Points on a hilly landscape, in no order, each with its height.
From any point a ball rolls to the lowest of the 2 points nearest to it. It stops when none of these is lower. Distance is the straight distance between rows; heights are no part of it.
<931> height 2.48: [ 1.46 -1.47  1.31 -2.28 -1.45 -0.04 -2.78 -3.38 -3.84 -0.83  1.50 -3.56
 -1.67  0.01 -0.49 -0.60 -4.25 -2.08  1.24  1.35 -3.01  1.02 -2.07 -4.49
 -3.53 -0.97 -0.16  0.88]
<1036> height 4.06: [-1.16  4.06 -2.83  5.25 -1.84 -1.11  3.24  1.71  2.67  1.63 -0.40 -1.24
 -2.97  2.25  0.23 -3.93  2.77  4.01  3.92 -0.90 -0.36  2.00 -1.00  2.85
 -1.70  0.18 -0.29 -2.16]
<581> height 2.76: [ 2.61 -2.51  0.77 -3.08 -0.97  0.70 -0.81 -2.23 -0.85  0.12 -1.01 -1.49
  1.17  0.99  0.70  5.25 -3.70 -4.00 -3.42  0.25  1.01  1.54  0.62 -2.43
 -1.33 -0.23 -0.36  1.32]
<563> height 4.74: [ 0.37 -0.31 -1.46  2.13 -0.23  0.87  3.20  4.44  1.69  1.04 -2.35 -2.62
 -0.68  2.83 -3.41  2.01  2.05  1.31  2.30 -2.56  1.49 -0.43  1.79  2.69
 -1.77 -0.27 -0.45 -1.51]
<168> height 2.86: [ 0.83  0.86 -1.59 -2.03 -4.77  2.60 -4.30  0.59  2.97  1.13  2.46  2.11
 -3.02 -1.48  0.21  0.70  0.86 -0.78  0.72  2.01  2.25  1.21 -0.28 -1.26
  1.52  0.61  0.92  3.39]
<476> height 6.12: [-3.47  3.81  1.67  0.22  3.46  1.30  2.86  2.36 -3.61 -0.90 -2.80 -2.14
  1.35  0.54  1.35 -0.91 -0.08 -0.83  2.82  1.58 -3.83  0.92 -0.94  0.32
 -1.30  2.33 -0.82  1.27]
<197> height 5.04: [-0.14 -1.25  1.69  0.52  2.67  0.48  3.69 -2.10 -3.41 -0.47 -3.66  0.83
  0.14 -0.28  1.61  1.05  1.75 -1.49 -5.55 -3.30 -0.54 -0.74  0.77 -0.80
  1.90  1.71 -1.41  1.58]
<389> height 4.03: [ 1.59 -2.53 -2.60 -2.83 -3.20  1.03 -3.42 -0.60  5.18  1.54  4.87  2.46
  1.34 -2.29  0.58 -0.26 -2.77 -2.22 -0.68 -0.27  1.00  0.37  1.16 -2.56
  2.08  1.38  1.44 -1.56]
<37> height 1.45: [-0.49  1.01 -1.37 -3.37 -4.18  2.04 -4.51  0.47  0.71 -0.21  3.87 -0.09
  0.83 -1.09  1.13 -2.16  0.03 -1.11  4.94  4.02 -2.15  0.71 -2.49 -4.08
 -0.31 -0.60  2.94  2.37]
<428> height 5.35: [ 0.60  2.21 -2.03  4.54 -1.31 -1.67 -0.80  2.94  4.07  1.80 -0.20  3.06
 -0.84 -0.49 -1.47 -5.23  3.70  1.98  3.23 -0.67 -2.11 -0.49  0.20  4.67
 -0.75 -0.26  2.77 -3.70]
<810> height 4.65: [-0.53 -0.54  2.06  1.84  1.79 -1.22  1.78 -1.52 -2.39  0.33 -2.20  0.10
 -1.54  0.89 -0.21  2.99  0.00  0.28 -5.61 -2.81  1.09 -0.67  1.73  0.41
  2.33  1.30 -1.49 -0.24]
<1118> height 4.43: [ 1.04 -2.80 -1.29  0.45  0.11 -2.59 -1.83 -0.50  1.00 -0.36  3.32  2.06
  1.86 -1.11  0.26 -0.10 -4.63  1.17 -0.87 -0.92  4.60 -1.97  0.41  0.81
 -0.08 -0.49  0.27 -3.89]
<875> height 4.18: [ 0.19  1.38 -0.75  1.91  1.83 -2.16  2.03  1.11 -0.40 -0.65  2.24 -1.33
  2.26  4.09  1.67  1.12 -1.55  2.93  1.41  1.93  2.74 -0.78 -3.83  2.89
 -1.31 -1.11 -2.59 -0.92]
<955> height 5.61: [ 0.99 -2.00  0.03 -1.90  4.29 -0.13  3.63 -2.93 -1.46 -1.88 -2.85 -2.02
  3.09  0.69  2.22  4.11  2.01  0.26 -3.10  0.58  1.19  0.06 -1.17 -0.58
  1.86 -0.76 -0.33  2.92]
<7> height 1.46: [ 2.18 -2.65  0.68 -3.01 -0.81  0.41 -0.39 -4.81 -0.37 -1.94 -1.37 -2.45
  1.79 -0.17  1.35  0.98  0.39 -2.14  1.10  3.81 -2.50  3.12 -0.92 -3.22
 -0.37 -1.82  2.37  3.02]
<34> height 5.00: [-0.51  2.00  0.72  1.95  3.87 -0.58  5.14  2.05 -1.15 -0.81 -0.48 -0.41
  1.94  2.41  2.43  0.65  2.07  2.48 -3.84 -2.58  1.29  0.36  1.48  0.33
  1.86  0.62 -0.58 -2.99]
<977> height 2.15: [ 0.00 -0.50 -3.73 -2.52 -3.62  1.96 -0.42  2.86  7.34  1.47  2.50  2.11
 -0.02 -1.87 -1.72 -0.21 -1.54 -2.59  4.38 -0.89  0.86  0.63 -3.30  2.03
 -1.19  1.93  0.91  0.08]
<273> height 5.07: [ 0.19 -1.10  2.02  2.79  1.20 -2.07 -1.37  0.57 -0.02  1.03  0.06  1.01
 -0.18 -1.48 -2.11 -1.26 -1.30  1.19 -0.10 -1.65 -0.51 -2.27  4.29  1.30
 -0.65 -0.92  0.57 -5.42]
<624> height 1.31: [ 0.31  3.89  1.54 -0.46  3.97  1.62  5.79  0.92 -4.14  0.57 -1.58 -2.77
  0.72  2.08  1.89  1.65  1.14  0.45 -3.79 -2.01  1.98  0.31 -1.79  0.50
  2.79  0.70 -3.71  1.62]
<357> height 4.90: [ 0.97  0.33 -1.42  0.17 -1.18  0.09 -2.34  2.37  4.72 -0.26  0.63  5.79
  1.13 -2.47  0.16 -0.99  3.11 -0.70  0.61 -0.52  0.85 -0.75 -0.30  4.31
  0.22 -1.01  1.87  0.87]
<970> height 6.25: [-0.73  1.07  3.33  3.01  3.00 -1.12  4.02 -0.47 -3.72  1.32 -1.14 -2.20
 -2.41  2.24  0.69 -2.16 -3.16  1.62 -2.04 -3.46 -1.81  1.01 -1.07 -1.48
 -1.03  1.91 -3.37 -2.76]
<267> height 3.35: [-1.10  0.22  0.16 -2.21 -3.67  2.90 -4.12  2.57  2.05  1.01  0.13  2.18
 -1.44 -3.05 -2.48  0.66  0.29 -1.40  0.82  0.80 -0.50  0.35  1.98 -0.27
 -0.04  0.16  2.90  0.47]
<654> height 2.49: [-0.59  0.86  0.13 -3.24 -2.50  2.56 -1.66  2.30  1.10 -0.83  0.49 -1.45
 -0.30 -0.19 -1.47  2.71 -1.30 -2.11  2.89  2.39 -0.10  1.48 -0.21  0.10
 -1.95 -0.50 -0.09  2.12]
<591> height 0.92: [ 0.10  1.00 -1.84 -2.07 -3.87  1.76 -3.46  0.93  2.17  0.38  4.89  0.89
 -1.26 -1.47  0.73 -2.06 -1.50  0.26  4.60  2.91  0.01 -0.15 -3.30 -1.25
 -0.65  0.09  0.01  2.19]
<976> height 3.63: [ 1.50 -2.55 -0.17 -2.39 -1.45 -0.45 -4.05 -2.29 -0.06 -1.19  2.77 -0.05
  0.95 -2.51  0.88 -2.46 -0.06 -1.32  1.52  2.76 -1.99 -0.13 -0.99 -4.81
 -0.27 -1.24  2.48  0.84]
<679> height 2.57: [ 0.91 -1.23 -0.26 -1.88  1.05  1.08  0.18 -4.19 -4.78 -0.17 -3.35 -1.76
 -2.02  1.09 -0.02  0.74 -3.16 -3.44 -3.10 -1.28 -4.14  0.78 -0.75 -1.48
 -1.43  1.72 -0.55  2.37]
<491> height 3.82: [ 0.60 -2.07 -0.55 -0.77 -2.67  0.87 -3.82  1.98  3.76  1.31  0.48  3.71
 -1.37 -3.17 -2.53  1.50  0.99 -0.66 -1.00 -0.99  1.86 -1.07  2.88  1.71
  0.64 -0.50  1.27 -1.40]
<1104> height 5.25: [-0.35  3.86  0.17  1.25  3.35  0.64  5.70  1.94 -0.50 -0.48 -0.46 -0.95
  2.42  2.93  4.10 -0.44  4.14  2.52 -2.64 -0.81  2.48  0.90 -0.29  1.30
  3.51  0.53 -2.38  1.00]
<853> height 3.86: [ 0.64 -1.77  1.13 -3.22  0.27  1.85 -0.27 -2.49 -1.31 -1.53 -4.35 -0.74
  1.48 -1.41  0.68  4.09  0.71 -3.25 -2.24  1.25 -3.10  1.99  1.59 -1.49
 -0.51 -0.18  1.81  3.47]
<720> height 4.27: [ 1.42 -2.48 -1.65  1.62 -0.95 -1.58  1.12  2.97  2.69  0.43 -0.06 -0.35
  1.57  1.81 -2.51  0.56 -2.05  1.31  1.19 -2.23  4.20 -1.79  0.47  3.61
 -1.85 -1.24  0.31 -4.48]
<742> height 3.97: [ 0.98 -2.55 -1.41  2.77 -1.49 -2.41 -0.53  1.27  3.10  1.71  2.79  0.43
  0.65 -0.28 -1.69 -2.91 -2.92  1.48  3.89 -2.07  2.80 -1.90 -0.05  2.64
 -2.23 -0.87  0.19 -4.61]
<139> height 5.26: [ 1.34 -0.03 -2.15  3.87 -0.38 -2.63 -0.07  3.78  3.95  1.47 -0.87  2.40
  0.51  0.44 -1.53 -2.00  2.58  0.97  1.30 -2.54  0.83 -0.73  1.23  4.77
 -1.05 -0.51  1.61 -4.40]
<500> height 2.55: [-1.59  0.21  0.75 -2.15  0.08 -0.18 -1.64 -1.66 -1.15 -1.94 -1.73 -0.86
  1.22 -1.70  0.77  0.20  0.69 -0.58  2.24  3.59 -3.39 -0.16 -1.20 -1.08
 -1.39 -1.29  1.80  2.66]
<1065> height 4.51: [-0.79 -1.00  0.73 -2.48  0.28  0.79 -1.84  0.58  1.62 -1.11 -2.44  1.47
  2.05 -2.14  0.50  2.75  2.32 -1.91 -0.87  0.97 -1.01 -1.24  3.07  0.11
  0.45 -0.94  1.91  1.31]
<972> height 4.22: [ 1.47 -3.60 -2.24 -1.77 -1.89 -0.63 -2.64 -1.73  3.50  0.54  3.92  2.58
  1.54 -1.26  0.61  1.62 -2.92 -1.07 -1.68  0.21  4.49 -0.67  0.66 -0.62
  1.56  0.67  0.48 -1.98]
<368> height 4.12: [-0.51 -0.94  1.30  1.96 -0.42 -0.50  1.63  1.43 -0.85  1.91 -2.19 -0.94
 -3.34  1.15 -2.72  4.20 -0.11  2.11 -3.80 -3.35  2.72 -1.12  2.37  1.56
  1.30  0.70 -1.18 -1.78]
<351> height 3.15: [ 1.90 -1.24 -1.71 -1.50 -3.99  0.20 -4.20 -2.27  2.42  1.01  3.24  3.27
 -1.56 -2.02  0.53 -0.03  0.96 -0.31 -2.19  0.83  3.36 -0.12 -0.49 -2.28
  2.65 -0.28  0.34  2.88]
<899> height 1.85: [-2.97  2.86 -0.01  0.78 -1.63 -0.38 -3.78  0.75 -2.46  1.23  0.83  1.18
 -2.82 -2.41 -2.15 -3.40  1.79  2.26  3.20  2.51 -2.97 -1.58 -0.28 -1.16
  0.50  1.04  2.57  1.32]
<379> height 3.69: [ 0.76 -1.80 -1.32 -2.02 -4.09  2.07 -5.49  0.08  2.56  2.57  4.51  2.27
 -1.60 -3.17 -1.85 -1.89 -1.27 -1.22  0.90 -0.52  0.71 -0.61  0.82 -3.61
  1.25  0.30  1.42 -1.68]
<783> height 3.56: [-0.01  0.94 -0.79  1.07 -0.63  1.28  2.98  1.71 -0.12  2.02 -1.53 -1.88
 -2.59  2.72 -2.64  4.93  1.12  1.79 -1.64 -2.34  4.59 -0.71 -0.30  2.06
  1.34 -0.15 -1.85  0.80]
<370> height 2.71: [-1.05  0.68 -0.11  0.21 -2.67  0.85 -4.43  0.10 -0.55  1.60  1.39  1.28
 -3.01 -2.01 -2.81 -0.93  0.29  0.90  1.93  0.95 -0.78 -0.50  0.21 -0.72
  0.69 -0.20  1.71  0.76]
<863> height 7.02: [-1.94  2.36  0.94  2.95  1.89  0.41  2.48  4.32  0.94  0.50 -2.54 -0.48
 -1.11  0.96 -2.39 -2.36  1.91  1.38  1.53 -2.09 -3.05  1.46  3.72  1.44
 -1.49  0.65  0.59 -4.16]
<877> height 5.94: [-1.15  1.12  2.64  3.37  1.14 -1.45  1.00 -0.77 -1.94  0.92 -1.46 -0.54
 -3.12  0.12 -0.71 -2.53 -1.42  1.30 -1.87 -2.68 -2.93 -0.32  1.78 -1.19
  0.52  1.72 -1.22 -3.24]
<832> height 5.76: [-0.04 -0.51  2.12  0.21  3.95 -0.54  4.23 -3.53 -4.68 -1.10 -2.50 -1.54
  0.52  1.00  2.04 -3.11 -2.17 -1.01 -1.54 -1.29 -3.10  0.17 -2.37 -1.16
 -1.26  1.92 -2.50  1.06]
<228> height 2.53: [-0.25  0.14 -2.83 -2.55 -5.10  3.87 -1.89  1.89  5.03  1.74  2.45  1.94
 -2.90 -1.12 -1.39  1.50 -0.36 -1.49  2.72  0.39  2.62  1.11 -1.22  0.59
  0.15  1.32  1.02  1.74]
<409> height 6.45: [-0.46  1.47  3.02  1.32  3.94 -0.19  4.95  1.45 -3.03  0.45 -1.50 -3.04
 -0.03  3.06  1.08  0.26 -3.05  0.91 -0.59 -1.67 -2.58  0.19 -0.98  0.17
 -3.05  1.39 -3.18 -2.10]
<969> height 3.72: [ 0.79 -1.13  0.05  2.73 -0.21 -2.39 -1.77  0.46  1.48 -0.06  3.26  0.96
 -0.51 -0.46 -1.46 -3.62 -2.31  2.68  4.04  0.67 -0.42 -2.32 -0.42  1.54
 -2.19 -1.22 -0.17 -3.78]
<1047> height 5.19: [-0.48  2.00 -1.57  1.76 -1.88 -0.45 -2.76  3.64  2.76  1.88  0.50  2.25
 -0.93 -1.20 -2.77 -4.87  2.56  0.83  5.19  0.93 -2.46 -0.90 -0.68  2.89
 -2.25 -0.25  2.87 -1.92]
<694> height 1.49: [ 2.18 -1.56  0.82 -2.31 -0.24  0.25 -2.04 -5.28 -5.30 -0.82 -1.06 -3.13
 -1.68  0.42 -0.08 -0.50 -3.91 -3.93 -0.90  0.04 -4.65  0.63 -1.36 -2.82
 -3.06  1.05  0.77  1.81]
<174> height 4.72: [-0.28  3.49 -0.26  1.83  1.60 -0.18  6.68  2.30 -0.76  0.23 -0.06 -2.47
  0.47  3.72  1.60 -0.52  1.95  4.24 -3.24 -2.88  3.17  2.19  0.23  0.83
  1.66  1.02 -1.67 -3.88]
<798> height 2.02: [ 2.50 -2.93  0.26 -3.08 -1.79  0.34 -0.93 -4.33  0.96 -1.40  0.27 -1.18
  1.17  0.16  1.14  2.08  0.10 -3.09 -1.52  2.66  1.32  2.32 -0.01 -3.39
  1.13 -1.93  1.29  3.07]
<468> height 4.66: [ 0.00 -2.59  1.37  1.21  0.13 -1.59 -2.59 -0.25  0.12  0.56 -0.36  1.58
 -0.58 -1.99 -2.63  1.20 -1.25  0.39 -2.79 -2.33  1.84 -2.12  3.89  1.15
  1.46 -0.54  0.55 -2.93]
<424> height 2.74: [-4.73  3.92  0.55  0.45 -1.05 -0.78 -1.74 -0.17 -4.57  1.23 -0.49 -0.46
 -3.01 -1.39 -1.03 -3.56 -0.06  1.29  3.33  2.15 -3.59  0.72 -1.39 -1.47
  0.79  2.00  1.15  1.75]
<191> height 5.95: [-1.33  1.91  2.99  1.19  3.72  0.70  3.31 -0.66 -4.80 -0.57 -1.97 -1.18
 -0.02  0.90  2.37 -3.55 -1.60 -0.69  0.94 -0.18 -5.03  0.70 -1.14 -1.18
 -1.98  2.44 -1.81  1.36]
<28> height 4.05: [ 0.44 -2.43  1.34 -0.27  1.13 -1.02  0.42  1.78 -0.35 -0.30  0.03 -1.12
  0.69  0.59 -1.67  4.00 -3.08  0.56 -1.18 -0.79  1.88 -1.44  1.19  1.18
 -1.65 -0.16 -0.86 -2.22]
<940> height 3.77: [-1.65  3.17 -0.94  3.52  0.17 -0.92  1.91  1.32  0.47  0.62  0.53 -1.17
 -1.36  3.05 -0.52 -2.64  0.91  3.52  3.98  0.80 -0.24  0.71 -1.16  2.19
 -1.79 -0.06 -1.68 -1.50]
<344> height 6.80: [-2.02  3.07  2.31  2.78  1.33  1.75  4.62  3.41 -1.79  1.49 -2.65 -2.12
 -2.53  1.22 -1.21 -1.29  1.25  1.86 -0.18 -3.37 -1.35  1.85  2.05  0.72
 -0.35  2.00 -0.88 -1.72]
<1082> height 1.78: [ 1.39 -1.61 -1.94 -1.25 -2.94 -0.01 -1.08  1.10  4.80  1.64  4.52  1.82
  0.19 -0.98 -1.37 -1.20 -2.99 -0.25  3.64 -0.53  1.65 -0.76 -2.64  1.97
 -1.71  0.59 -0.58 -1.07]
<1133> height 2.21: [ 1.27 -1.54 -0.43 -4.20 -2.28  1.47 -1.40  0.15  1.13 -0.54  1.19 -0.44
  1.90  0.66  0.16  5.20 -2.86 -3.00 -0.99  1.47  3.16  1.63  0.45 -1.72
 -1.15 -0.64 -0.90  0.62]
<271> height 6.62: [-1.58  3.77  2.50  1.75  3.21  2.76  5.50  2.73 -3.06  1.75 -2.72 -3.09
 -0.93  2.09  0.32 -0.28 -0.38  1.04  0.94 -2.03 -1.74  1.68 -0.75  0.48
 -0.80  2.43 -2.71 -0.70]
<343> height 5.03: [ 0.25  0.90 -2.19  4.02 -0.42 -0.69  3.08  3.69  3.10  0.32 -1.57 -0.60
 -0.22  2.07 -1.53 -0.62  2.38  2.84  0.10 -2.23  1.14  0.05  1.74  3.09
 -0.22 -0.33  0.44 -3.70]
<24> height 3.33: [ 2.10 -2.64  0.56 -2.06  0.26  1.52  0.06 -5.46 -2.90 -1.26 -4.93 -2.12
 -0.77 -0.99  0.04  1.10 -1.06 -3.93 -3.41 -0.48 -3.97  2.01  0.84 -2.42
 -1.10  1.21  2.16  2.73]
<1067> height 3.95: [-0.32 -1.28  0.83  0.91 -0.81 -1.48 -2.66 -3.75 -2.11 -0.43 -0.77  1.53
 -2.79 -1.25 -0.71  0.40  1.66 -0.72 -4.27  0.12  0.71 -0.03  2.11 -1.38
  3.50 -0.14 -0.40  2.26]
<221> height 3.49: [ 0.10 -0.22 -0.43  1.14 -2.67 -0.52 -2.85 -1.74  0.36  0.51  1.17  3.58
 -3.68 -0.81 -0.44  0.84  1.90  1.38 -2.63  0.40  3.00 -0.88  0.62 -0.26
  3.47 -0.36 -1.02  2.33]
<1124> height 4.41: [-0.23 -0.80  0.68  0.23  0.29  0.44  0.77  3.18  1.13  0.44 -1.23 -1.79
 -0.76  1.51 -3.61  2.68 -1.17  0.18  2.45 -1.33  0.93 -0.76  1.23  2.23
 -2.70 -0.14 -1.08 -1.78]
<552> height 4.55: [ 0.42 -0.74 -0.82  2.58  2.36 -2.44  1.01  2.09  1.13 -0.97  0.07  0.25
  2.85  1.66 -0.56  1.35 -0.46  2.35 -1.86 -1.85  2.70 -2.25  1.31  3.39
 -0.04 -1.00  0.81 -5.09]
<908> height 5.06: [-2.02  2.05  0.37  1.43  2.72 -0.03  0.89  1.04  0.73 -1.37 -1.40  1.54
  1.34  0.01  1.99 -1.46  3.00  1.38  0.07  0.83 -1.69 -1.01  0.75  1.77
  1.71 -0.55  0.01  0.88]
<685> height 4.24: [ 0.94 -3.12 -0.16 -1.52 -1.02  0.61 -2.76  1.01  1.88  0.25  0.16  1.67
  1.20 -1.97 -1.51  3.37 -1.74 -2.03 -2.44 -1.52  2.85 -0.97  3.52  0.40
  0.93 -1.01  0.50 -1.90]
<1051> height 4.75: [ 0.11 -0.67 -1.50 -1.87 -0.74  1.17 -2.84  1.46  2.89 -1.08 -0.60  3.91
  2.03 -3.15 -0.28  0.35  3.28 -1.19  0.43  1.49 -0.56 -1.49  1.56  2.26
  0.54 -1.40  2.56  1.36]
<200> height 5.56: [-0.96 -0.76  1.62 -0.02  4.18 -2.19  3.07 -5.39 -3.32 -1.81 -1.37 -1.36
  0.99  0.77  2.21 -2.83 -0.36  0.10  0.25  1.42 -1.98  0.05 -2.83 -1.77
 -0.05  0.36 -1.63  2.95]
<501> height 5.24: [-0.87  0.73 -1.80 -0.24  2.52  0.46  1.29  1.45  1.92 -2.34 -1.33  2.24
  2.59 -0.38  1.39  2.38  4.36  0.33 -0.84  1.09  0.17 -1.61  0.92  2.62
  2.10 -1.01  0.60  2.30]
<82> height 3.01: [-0.79  0.05  0.78 -0.69  0.04 -0.35 -3.10  0.80  0.28 -1.04  1.31  0.86
  0.59 -2.19  0.06 -1.27  0.18  0.26  3.63  2.66 -2.52 -1.85  0.05 -0.26
 -1.66 -1.49  0.87  0.00]
<964> height 4.19: [ 0.42 -1.36 -0.61 -1.45  1.06 -1.55  0.37  0.83  0.13 -1.75  2.28  0.06
  3.72  1.74  1.56  1.35 -2.43  0.39  1.42  2.22  2.08 -1.13 -1.56  1.36
 -1.84 -1.12 -1.75 -0.86]
<236> height 5.05: [ 0.18  1.22 -2.02 -0.17 -2.28  0.50 -2.36  4.27  4.67  1.48  0.90  5.05
 -0.45 -2.03 -2.12 -2.78  2.48 -1.38  4.13  0.34 -1.09 -0.63 -1.30  3.74
 -1.47 -0.06  2.81 -0.31]
<22> height 5.77: [-0.84 -0.12 -0.03  0.07  4.05 -0.51  3.36 -1.97 -1.05 -1.61 -1.89 -0.56
  1.55  0.95  2.67  0.77  2.14  0.63 -0.90  2.40  0.15 -0.47 -1.32 -0.07
  2.16 -0.93 -1.63  2.98]
<213> height 5.38: [-0.42  2.91 -1.91  1.34  2.86  0.90  3.82  2.96  1.44 -1.22 -0.06  1.33
  3.12  1.85  2.50  1.12  4.79  1.12 -1.57  0.11  2.05 -1.07 -0.61  3.60
  2.68  0.21 -1.04  1.13]
<982> height 2.56: [ 2.18 -2.54  0.82 -3.25 -4.52  1.32 -2.70 -3.39  1.07 -0.27  1.55 -1.09
  0.81  0.30  1.09  0.60 -0.19 -4.34 -1.93  0.97  0.43  2.80  1.53 -5.89
  1.85 -0.99  3.12  2.49]
<683> height 5.33: [ 0.44 -3.25  1.27  0.03  3.63 -2.80  0.98 -4.77 -2.50 -2.15 -0.09 -0.97
  1.96 -0.73  0.95 -1.29 -1.02 -0.63 -0.50  0.66 -2.81 -0.93 -0.33 -1.27
 -1.03 -0.55 -0.52 -0.05]
<997> height 4.95: [-0.25  0.18  1.71  0.01 -1.55  0.27 -3.72 -2.01 -3.56  0.62 -1.12 -0.03
 -4.32 -1.24 -3.07  0.94 -0.61 -2.21 -2.81 -1.71 -2.23  0.08  1.35 -2.25
  0.72  1.84  0.40  1.30]
<91> height 4.23: [ 0.85 -1.49  0.52 -2.80  0.08  1.95 -0.56  0.25  0.07 -1.90 -2.74  0.59
  1.31 -1.28 -0.26  5.94  2.00 -2.26 -2.58  0.37  0.72  0.55  2.59 -0.57
  0.38 -0.80  0.61  3.17]
<998> height 3.40: [ 0.06 -1.14  1.47  0.20  0.01 -1.31 -1.81  0.40 -0.03 -0.19  2.12 -0.35
 -0.28 -0.07 -1.52 -0.77 -2.64  1.04  2.14  1.34 -0.69 -2.09 -0.05 -0.04
 -1.65 -0.99 -1.03 -1.75]
<62> height 5.01: [ 0.10 -2.74  1.80  1.23  2.74 -3.74 -1.57 -2.84 -2.24 -1.25  0.73 -0.06
  1.60 -1.16 -0.02 -1.51 -2.60  0.13 -1.63 -0.88 -2.20 -2.69  2.15 -1.24
 -0.64 -0.82 -0.51 -2.94]
<562> height 2.27: [-0.20  2.31  0.84  0.66  2.28 -0.73  3.06 -2.50 -4.13  0.66 -0.89 -1.55
 -0.84  2.81  1.04  2.35 -0.56  0.60 -3.98 -2.08  3.08 -0.12 -2.52  0.19
  2.73 -0.02 -3.56  2.07]
<1040> height 4.68: [ 0.93 -3.23  0.48  0.90  1.01 -3.72 -2.84 -1.76 -0.91 -0.82  2.48  0.27
  2.43 -1.93  0.00 -0.98 -3.93 -0.12 -0.47  0.09  1.40 -2.76  1.68 -0.23
 -0.56 -2.37  0.49 -3.86]
<102> height 3.39: [-3.55  4.88  0.37  2.24 -0.43 -0.29  0.87  0.39 -2.12  0.78 -0.15 -0.82
 -2.80  0.77  0.56 -3.65  1.06  2.53  3.76  1.65 -1.94  1.05 -2.24  0.49
  0.21  0.93 -1.26  0.47]
<417> height 4.04: [ 1.15 -1.94 -1.54 -1.67  0.06 -1.15 -1.20 -0.38  2.72 -1.60  2.08  2.13
  3.37 -0.77  2.05  1.51 -0.15 -0.13 -0.03  2.29  2.61 -1.47 -0.57  1.36
 -0.75 -1.38 -0.60  0.78]
<56> height 2.03: [-0.32 -0.44  0.59 -4.13 -1.37  2.14 -0.32 -2.26 -0.71 -1.82 -3.14 -1.80
  2.78 -1.75  1.22  1.60  1.21 -3.24  2.78  4.43 -3.35  2.38 -0.20 -2.25
 -0.94 -1.89  3.83  4.05]
<750> height 4.26: [ 0.41  3.65 -4.85  4.65 -0.88 -1.54  5.36  2.70  3.43  0.86 -0.55 -2.30
 -1.11  3.41  1.45 -3.13  3.81  4.19  1.39 -2.09  0.98  2.98 -2.37  3.18
 -1.20  0.59 -0.39 -2.43]
<352> height 1.98: [-0.37  0.67 -0.23 -4.67 -3.96  2.62 -2.90  1.26  0.27 -0.48  1.61 -1.74
  1.40 -0.66  1.07  1.07 -1.70 -3.14  3.76  3.42 -2.21  2.43 -0.53 -3.65
 -1.51 -0.72  2.07  2.10]
<35> height 3.46: [ 1.55 -2.88  1.29 -1.25  1.54 -1.53 -0.43 -1.72 -2.92 -0.41 -0.97 -1.53
  0.89  0.49 -0.96  4.88 -4.21 -1.86 -4.14 -1.43  1.12 -0.36  0.65 -0.74
 -1.37 -0.64 -0.45 -1.38]
<182> height 5.50: [-2.26  0.50  2.88  2.01 -0.40 -0.36 -1.58 -1.60 -4.46  1.00 -1.89  0.19
 -5.24 -0.77 -2.02 -2.14 -0.80 -0.16 -2.16 -2.32 -3.25 -0.14  1.28 -1.82
  1.16  3.21 -0.13 -0.50]
<232> height 2.99: [-0.54  3.13  0.51  1.98  0.26 -0.37  3.80 -0.44 -1.46  2.44 -0.89 -1.49
 -2.43  2.85 -0.29  2.12  1.71  3.48 -3.60 -2.46  4.54  0.51 -1.19  1.16
  3.22  0.22 -3.03  0.65]
<1112> height 2.12: [-0.69  4.94  1.71 -0.33  3.29  3.29  5.17  1.39 -4.06  0.77 -2.60 -1.58
  0.82  0.36  2.82 -1.13  3.00  0.67 -1.50 -1.57  1.37  2.31 -1.67 -0.01
  2.84  1.45 -3.16  3.82]
<532> height 5.75: [-1.59 -0.18  1.45  1.30  4.61 -1.34  4.60 -2.87 -2.26 -1.84 -0.88 -0.20
  2.49  0.83  3.76 -2.77  2.21  1.33 -0.73  0.64 -0.71  0.85 -0.82 -0.96
  1.76 -0.05 -1.70  1.09]
<402> height 4.02: [-0.48  2.42 -1.05  1.99  1.98 -0.76  1.68  2.91  1.03 -1.75  2.00 -0.94
  1.71  3.06  0.29 -0.98 -0.12  1.93  3.91  2.27  0.00 -0.48 -2.71  3.83
 -3.00 -1.39 -1.87 -0.63]
<30> height 4.40: [ 0.75 -1.60  1.18 -0.38 -1.27 -0.35 -4.92 -2.88 -1.60 -0.24 -0.27  1.86
 -2.39 -2.81 -1.43 -0.37  1.62 -1.69 -2.29 -0.16 -1.03 -0.54  1.69 -3.12
  1.42 -0.19  2.21  1.79]
<822> height 1.36: [ 1.31 -0.04 -1.98 -0.26 -3.50 -0.22 -2.61 -0.32  3.07  1.53  5.72  0.76
 -3.06 -0.28 -0.09 -1.89 -2.42  1.51  4.15  1.37  2.95 -0.54 -4.75 -0.12
 -1.61  0.08 -0.84  0.95]
<497> height 4.46: [ 0.31  4.37 -2.69  3.10  0.82  0.32  5.68  2.20  2.19  0.12  0.63 -2.14
  0.44  3.72  2.11 -2.49  3.32  3.98 -0.97 -1.67  2.30  3.03 -0.65  2.46
  0.92  0.45 -1.05 -2.85]
<545> height 2.63: [ 0.13 -0.89 -0.58 -3.18 -1.15  2.36 -0.92  2.70  2.00 -0.75  0.73 -0.11
  2.02  0.91 -0.65  3.84 -1.19 -1.27  0.66  1.40  2.62 -0.08 -0.55  1.15
 -1.95 -1.10 -0.99  0.85]
<642> height 3.88: [ 1.91 -3.10 -1.44 -2.36 -0.61 -1.03 -2.10 -2.08  2.75 -1.55  2.79  1.96
  3.27 -1.85  2.20 -1.72 -0.13 -0.11  1.61  2.90  0.14 -1.06 -0.45 -1.94
 -0.22 -1.96  0.89  1.07]
<485> height 2.75: [-3.02  3.88  1.10  0.42  1.43  1.34  2.22 -0.39 -3.06  0.24 -2.03 -0.02
 -1.10  0.54  2.26 -1.41  1.78  0.28  0.34  0.74 -0.10  1.56 -1.30 -0.35
  3.24  2.07 -2.53  4.01]
<425> height 3.18: [ 0.31 -1.43  0.11 -1.66 -1.04 -0.66 -3.36 -3.82 -3.53 -1.41  1.25 -2.55
  0.04 -0.89  0.20 -2.23 -0.96 -1.67  2.37  2.15 -4.12  0.22 -2.55 -4.59
 -0.92 -1.06  2.58  2.36]
<1078> height 5.37: [ 0.49 -3.37  0.91 -0.44  3.34 -0.65  1.94 -3.34 -0.86 -1.37 -3.62 -0.07
  2.59 -0.91  1.21  2.27  1.64 -1.17 -4.34 -0.91 -1.20 -0.70  1.62 -0.51
  1.89 -0.63  0.36  2.01]
<394> height 3.16: [ 0.95 -1.52 -0.61 -2.73 -4.21  2.40 -5.13 -1.30  1.47  1.51  2.83  0.54
 -1.06 -1.83  0.40 -0.07 -0.78 -3.33 -1.07  0.09  0.28  1.38  1.58 -5.85
  2.25 -0.16  2.31  0.33]
<574> height 4.82: [-0.25  0.27  0.72  2.15  3.32 -1.81  1.24  0.82  0.57 -0.68 -0.77  1.02
  1.78  0.69  1.04 -0.08  0.98  1.37 -1.19 -0.47 -0.77 -1.81  2.40  1.79
 -0.03 -0.61 -0.88 -2.52]

Call two points neighbours if one is among the 2 nearest of the other. Go from one point of each pair to the other, from neighbour to neighbour, staying as low as possible. Name the highest point that can't be avoided.
<591>, <7> => <428>
<591>, <1133> => <545>
<899>, <7> => <273>
<694>, <899> => <964>

Two balls start at each pair of points below. Name the first point that both come to, or write none.
<344>, <197> => none
<574>, <273> => none
<62>, <908> => <7>
<863>, <428> => none
<139>, <213> => none

For each start below, name the point where the ball stops.
<501> => <7>
<683> => <7>
<30> => <591>
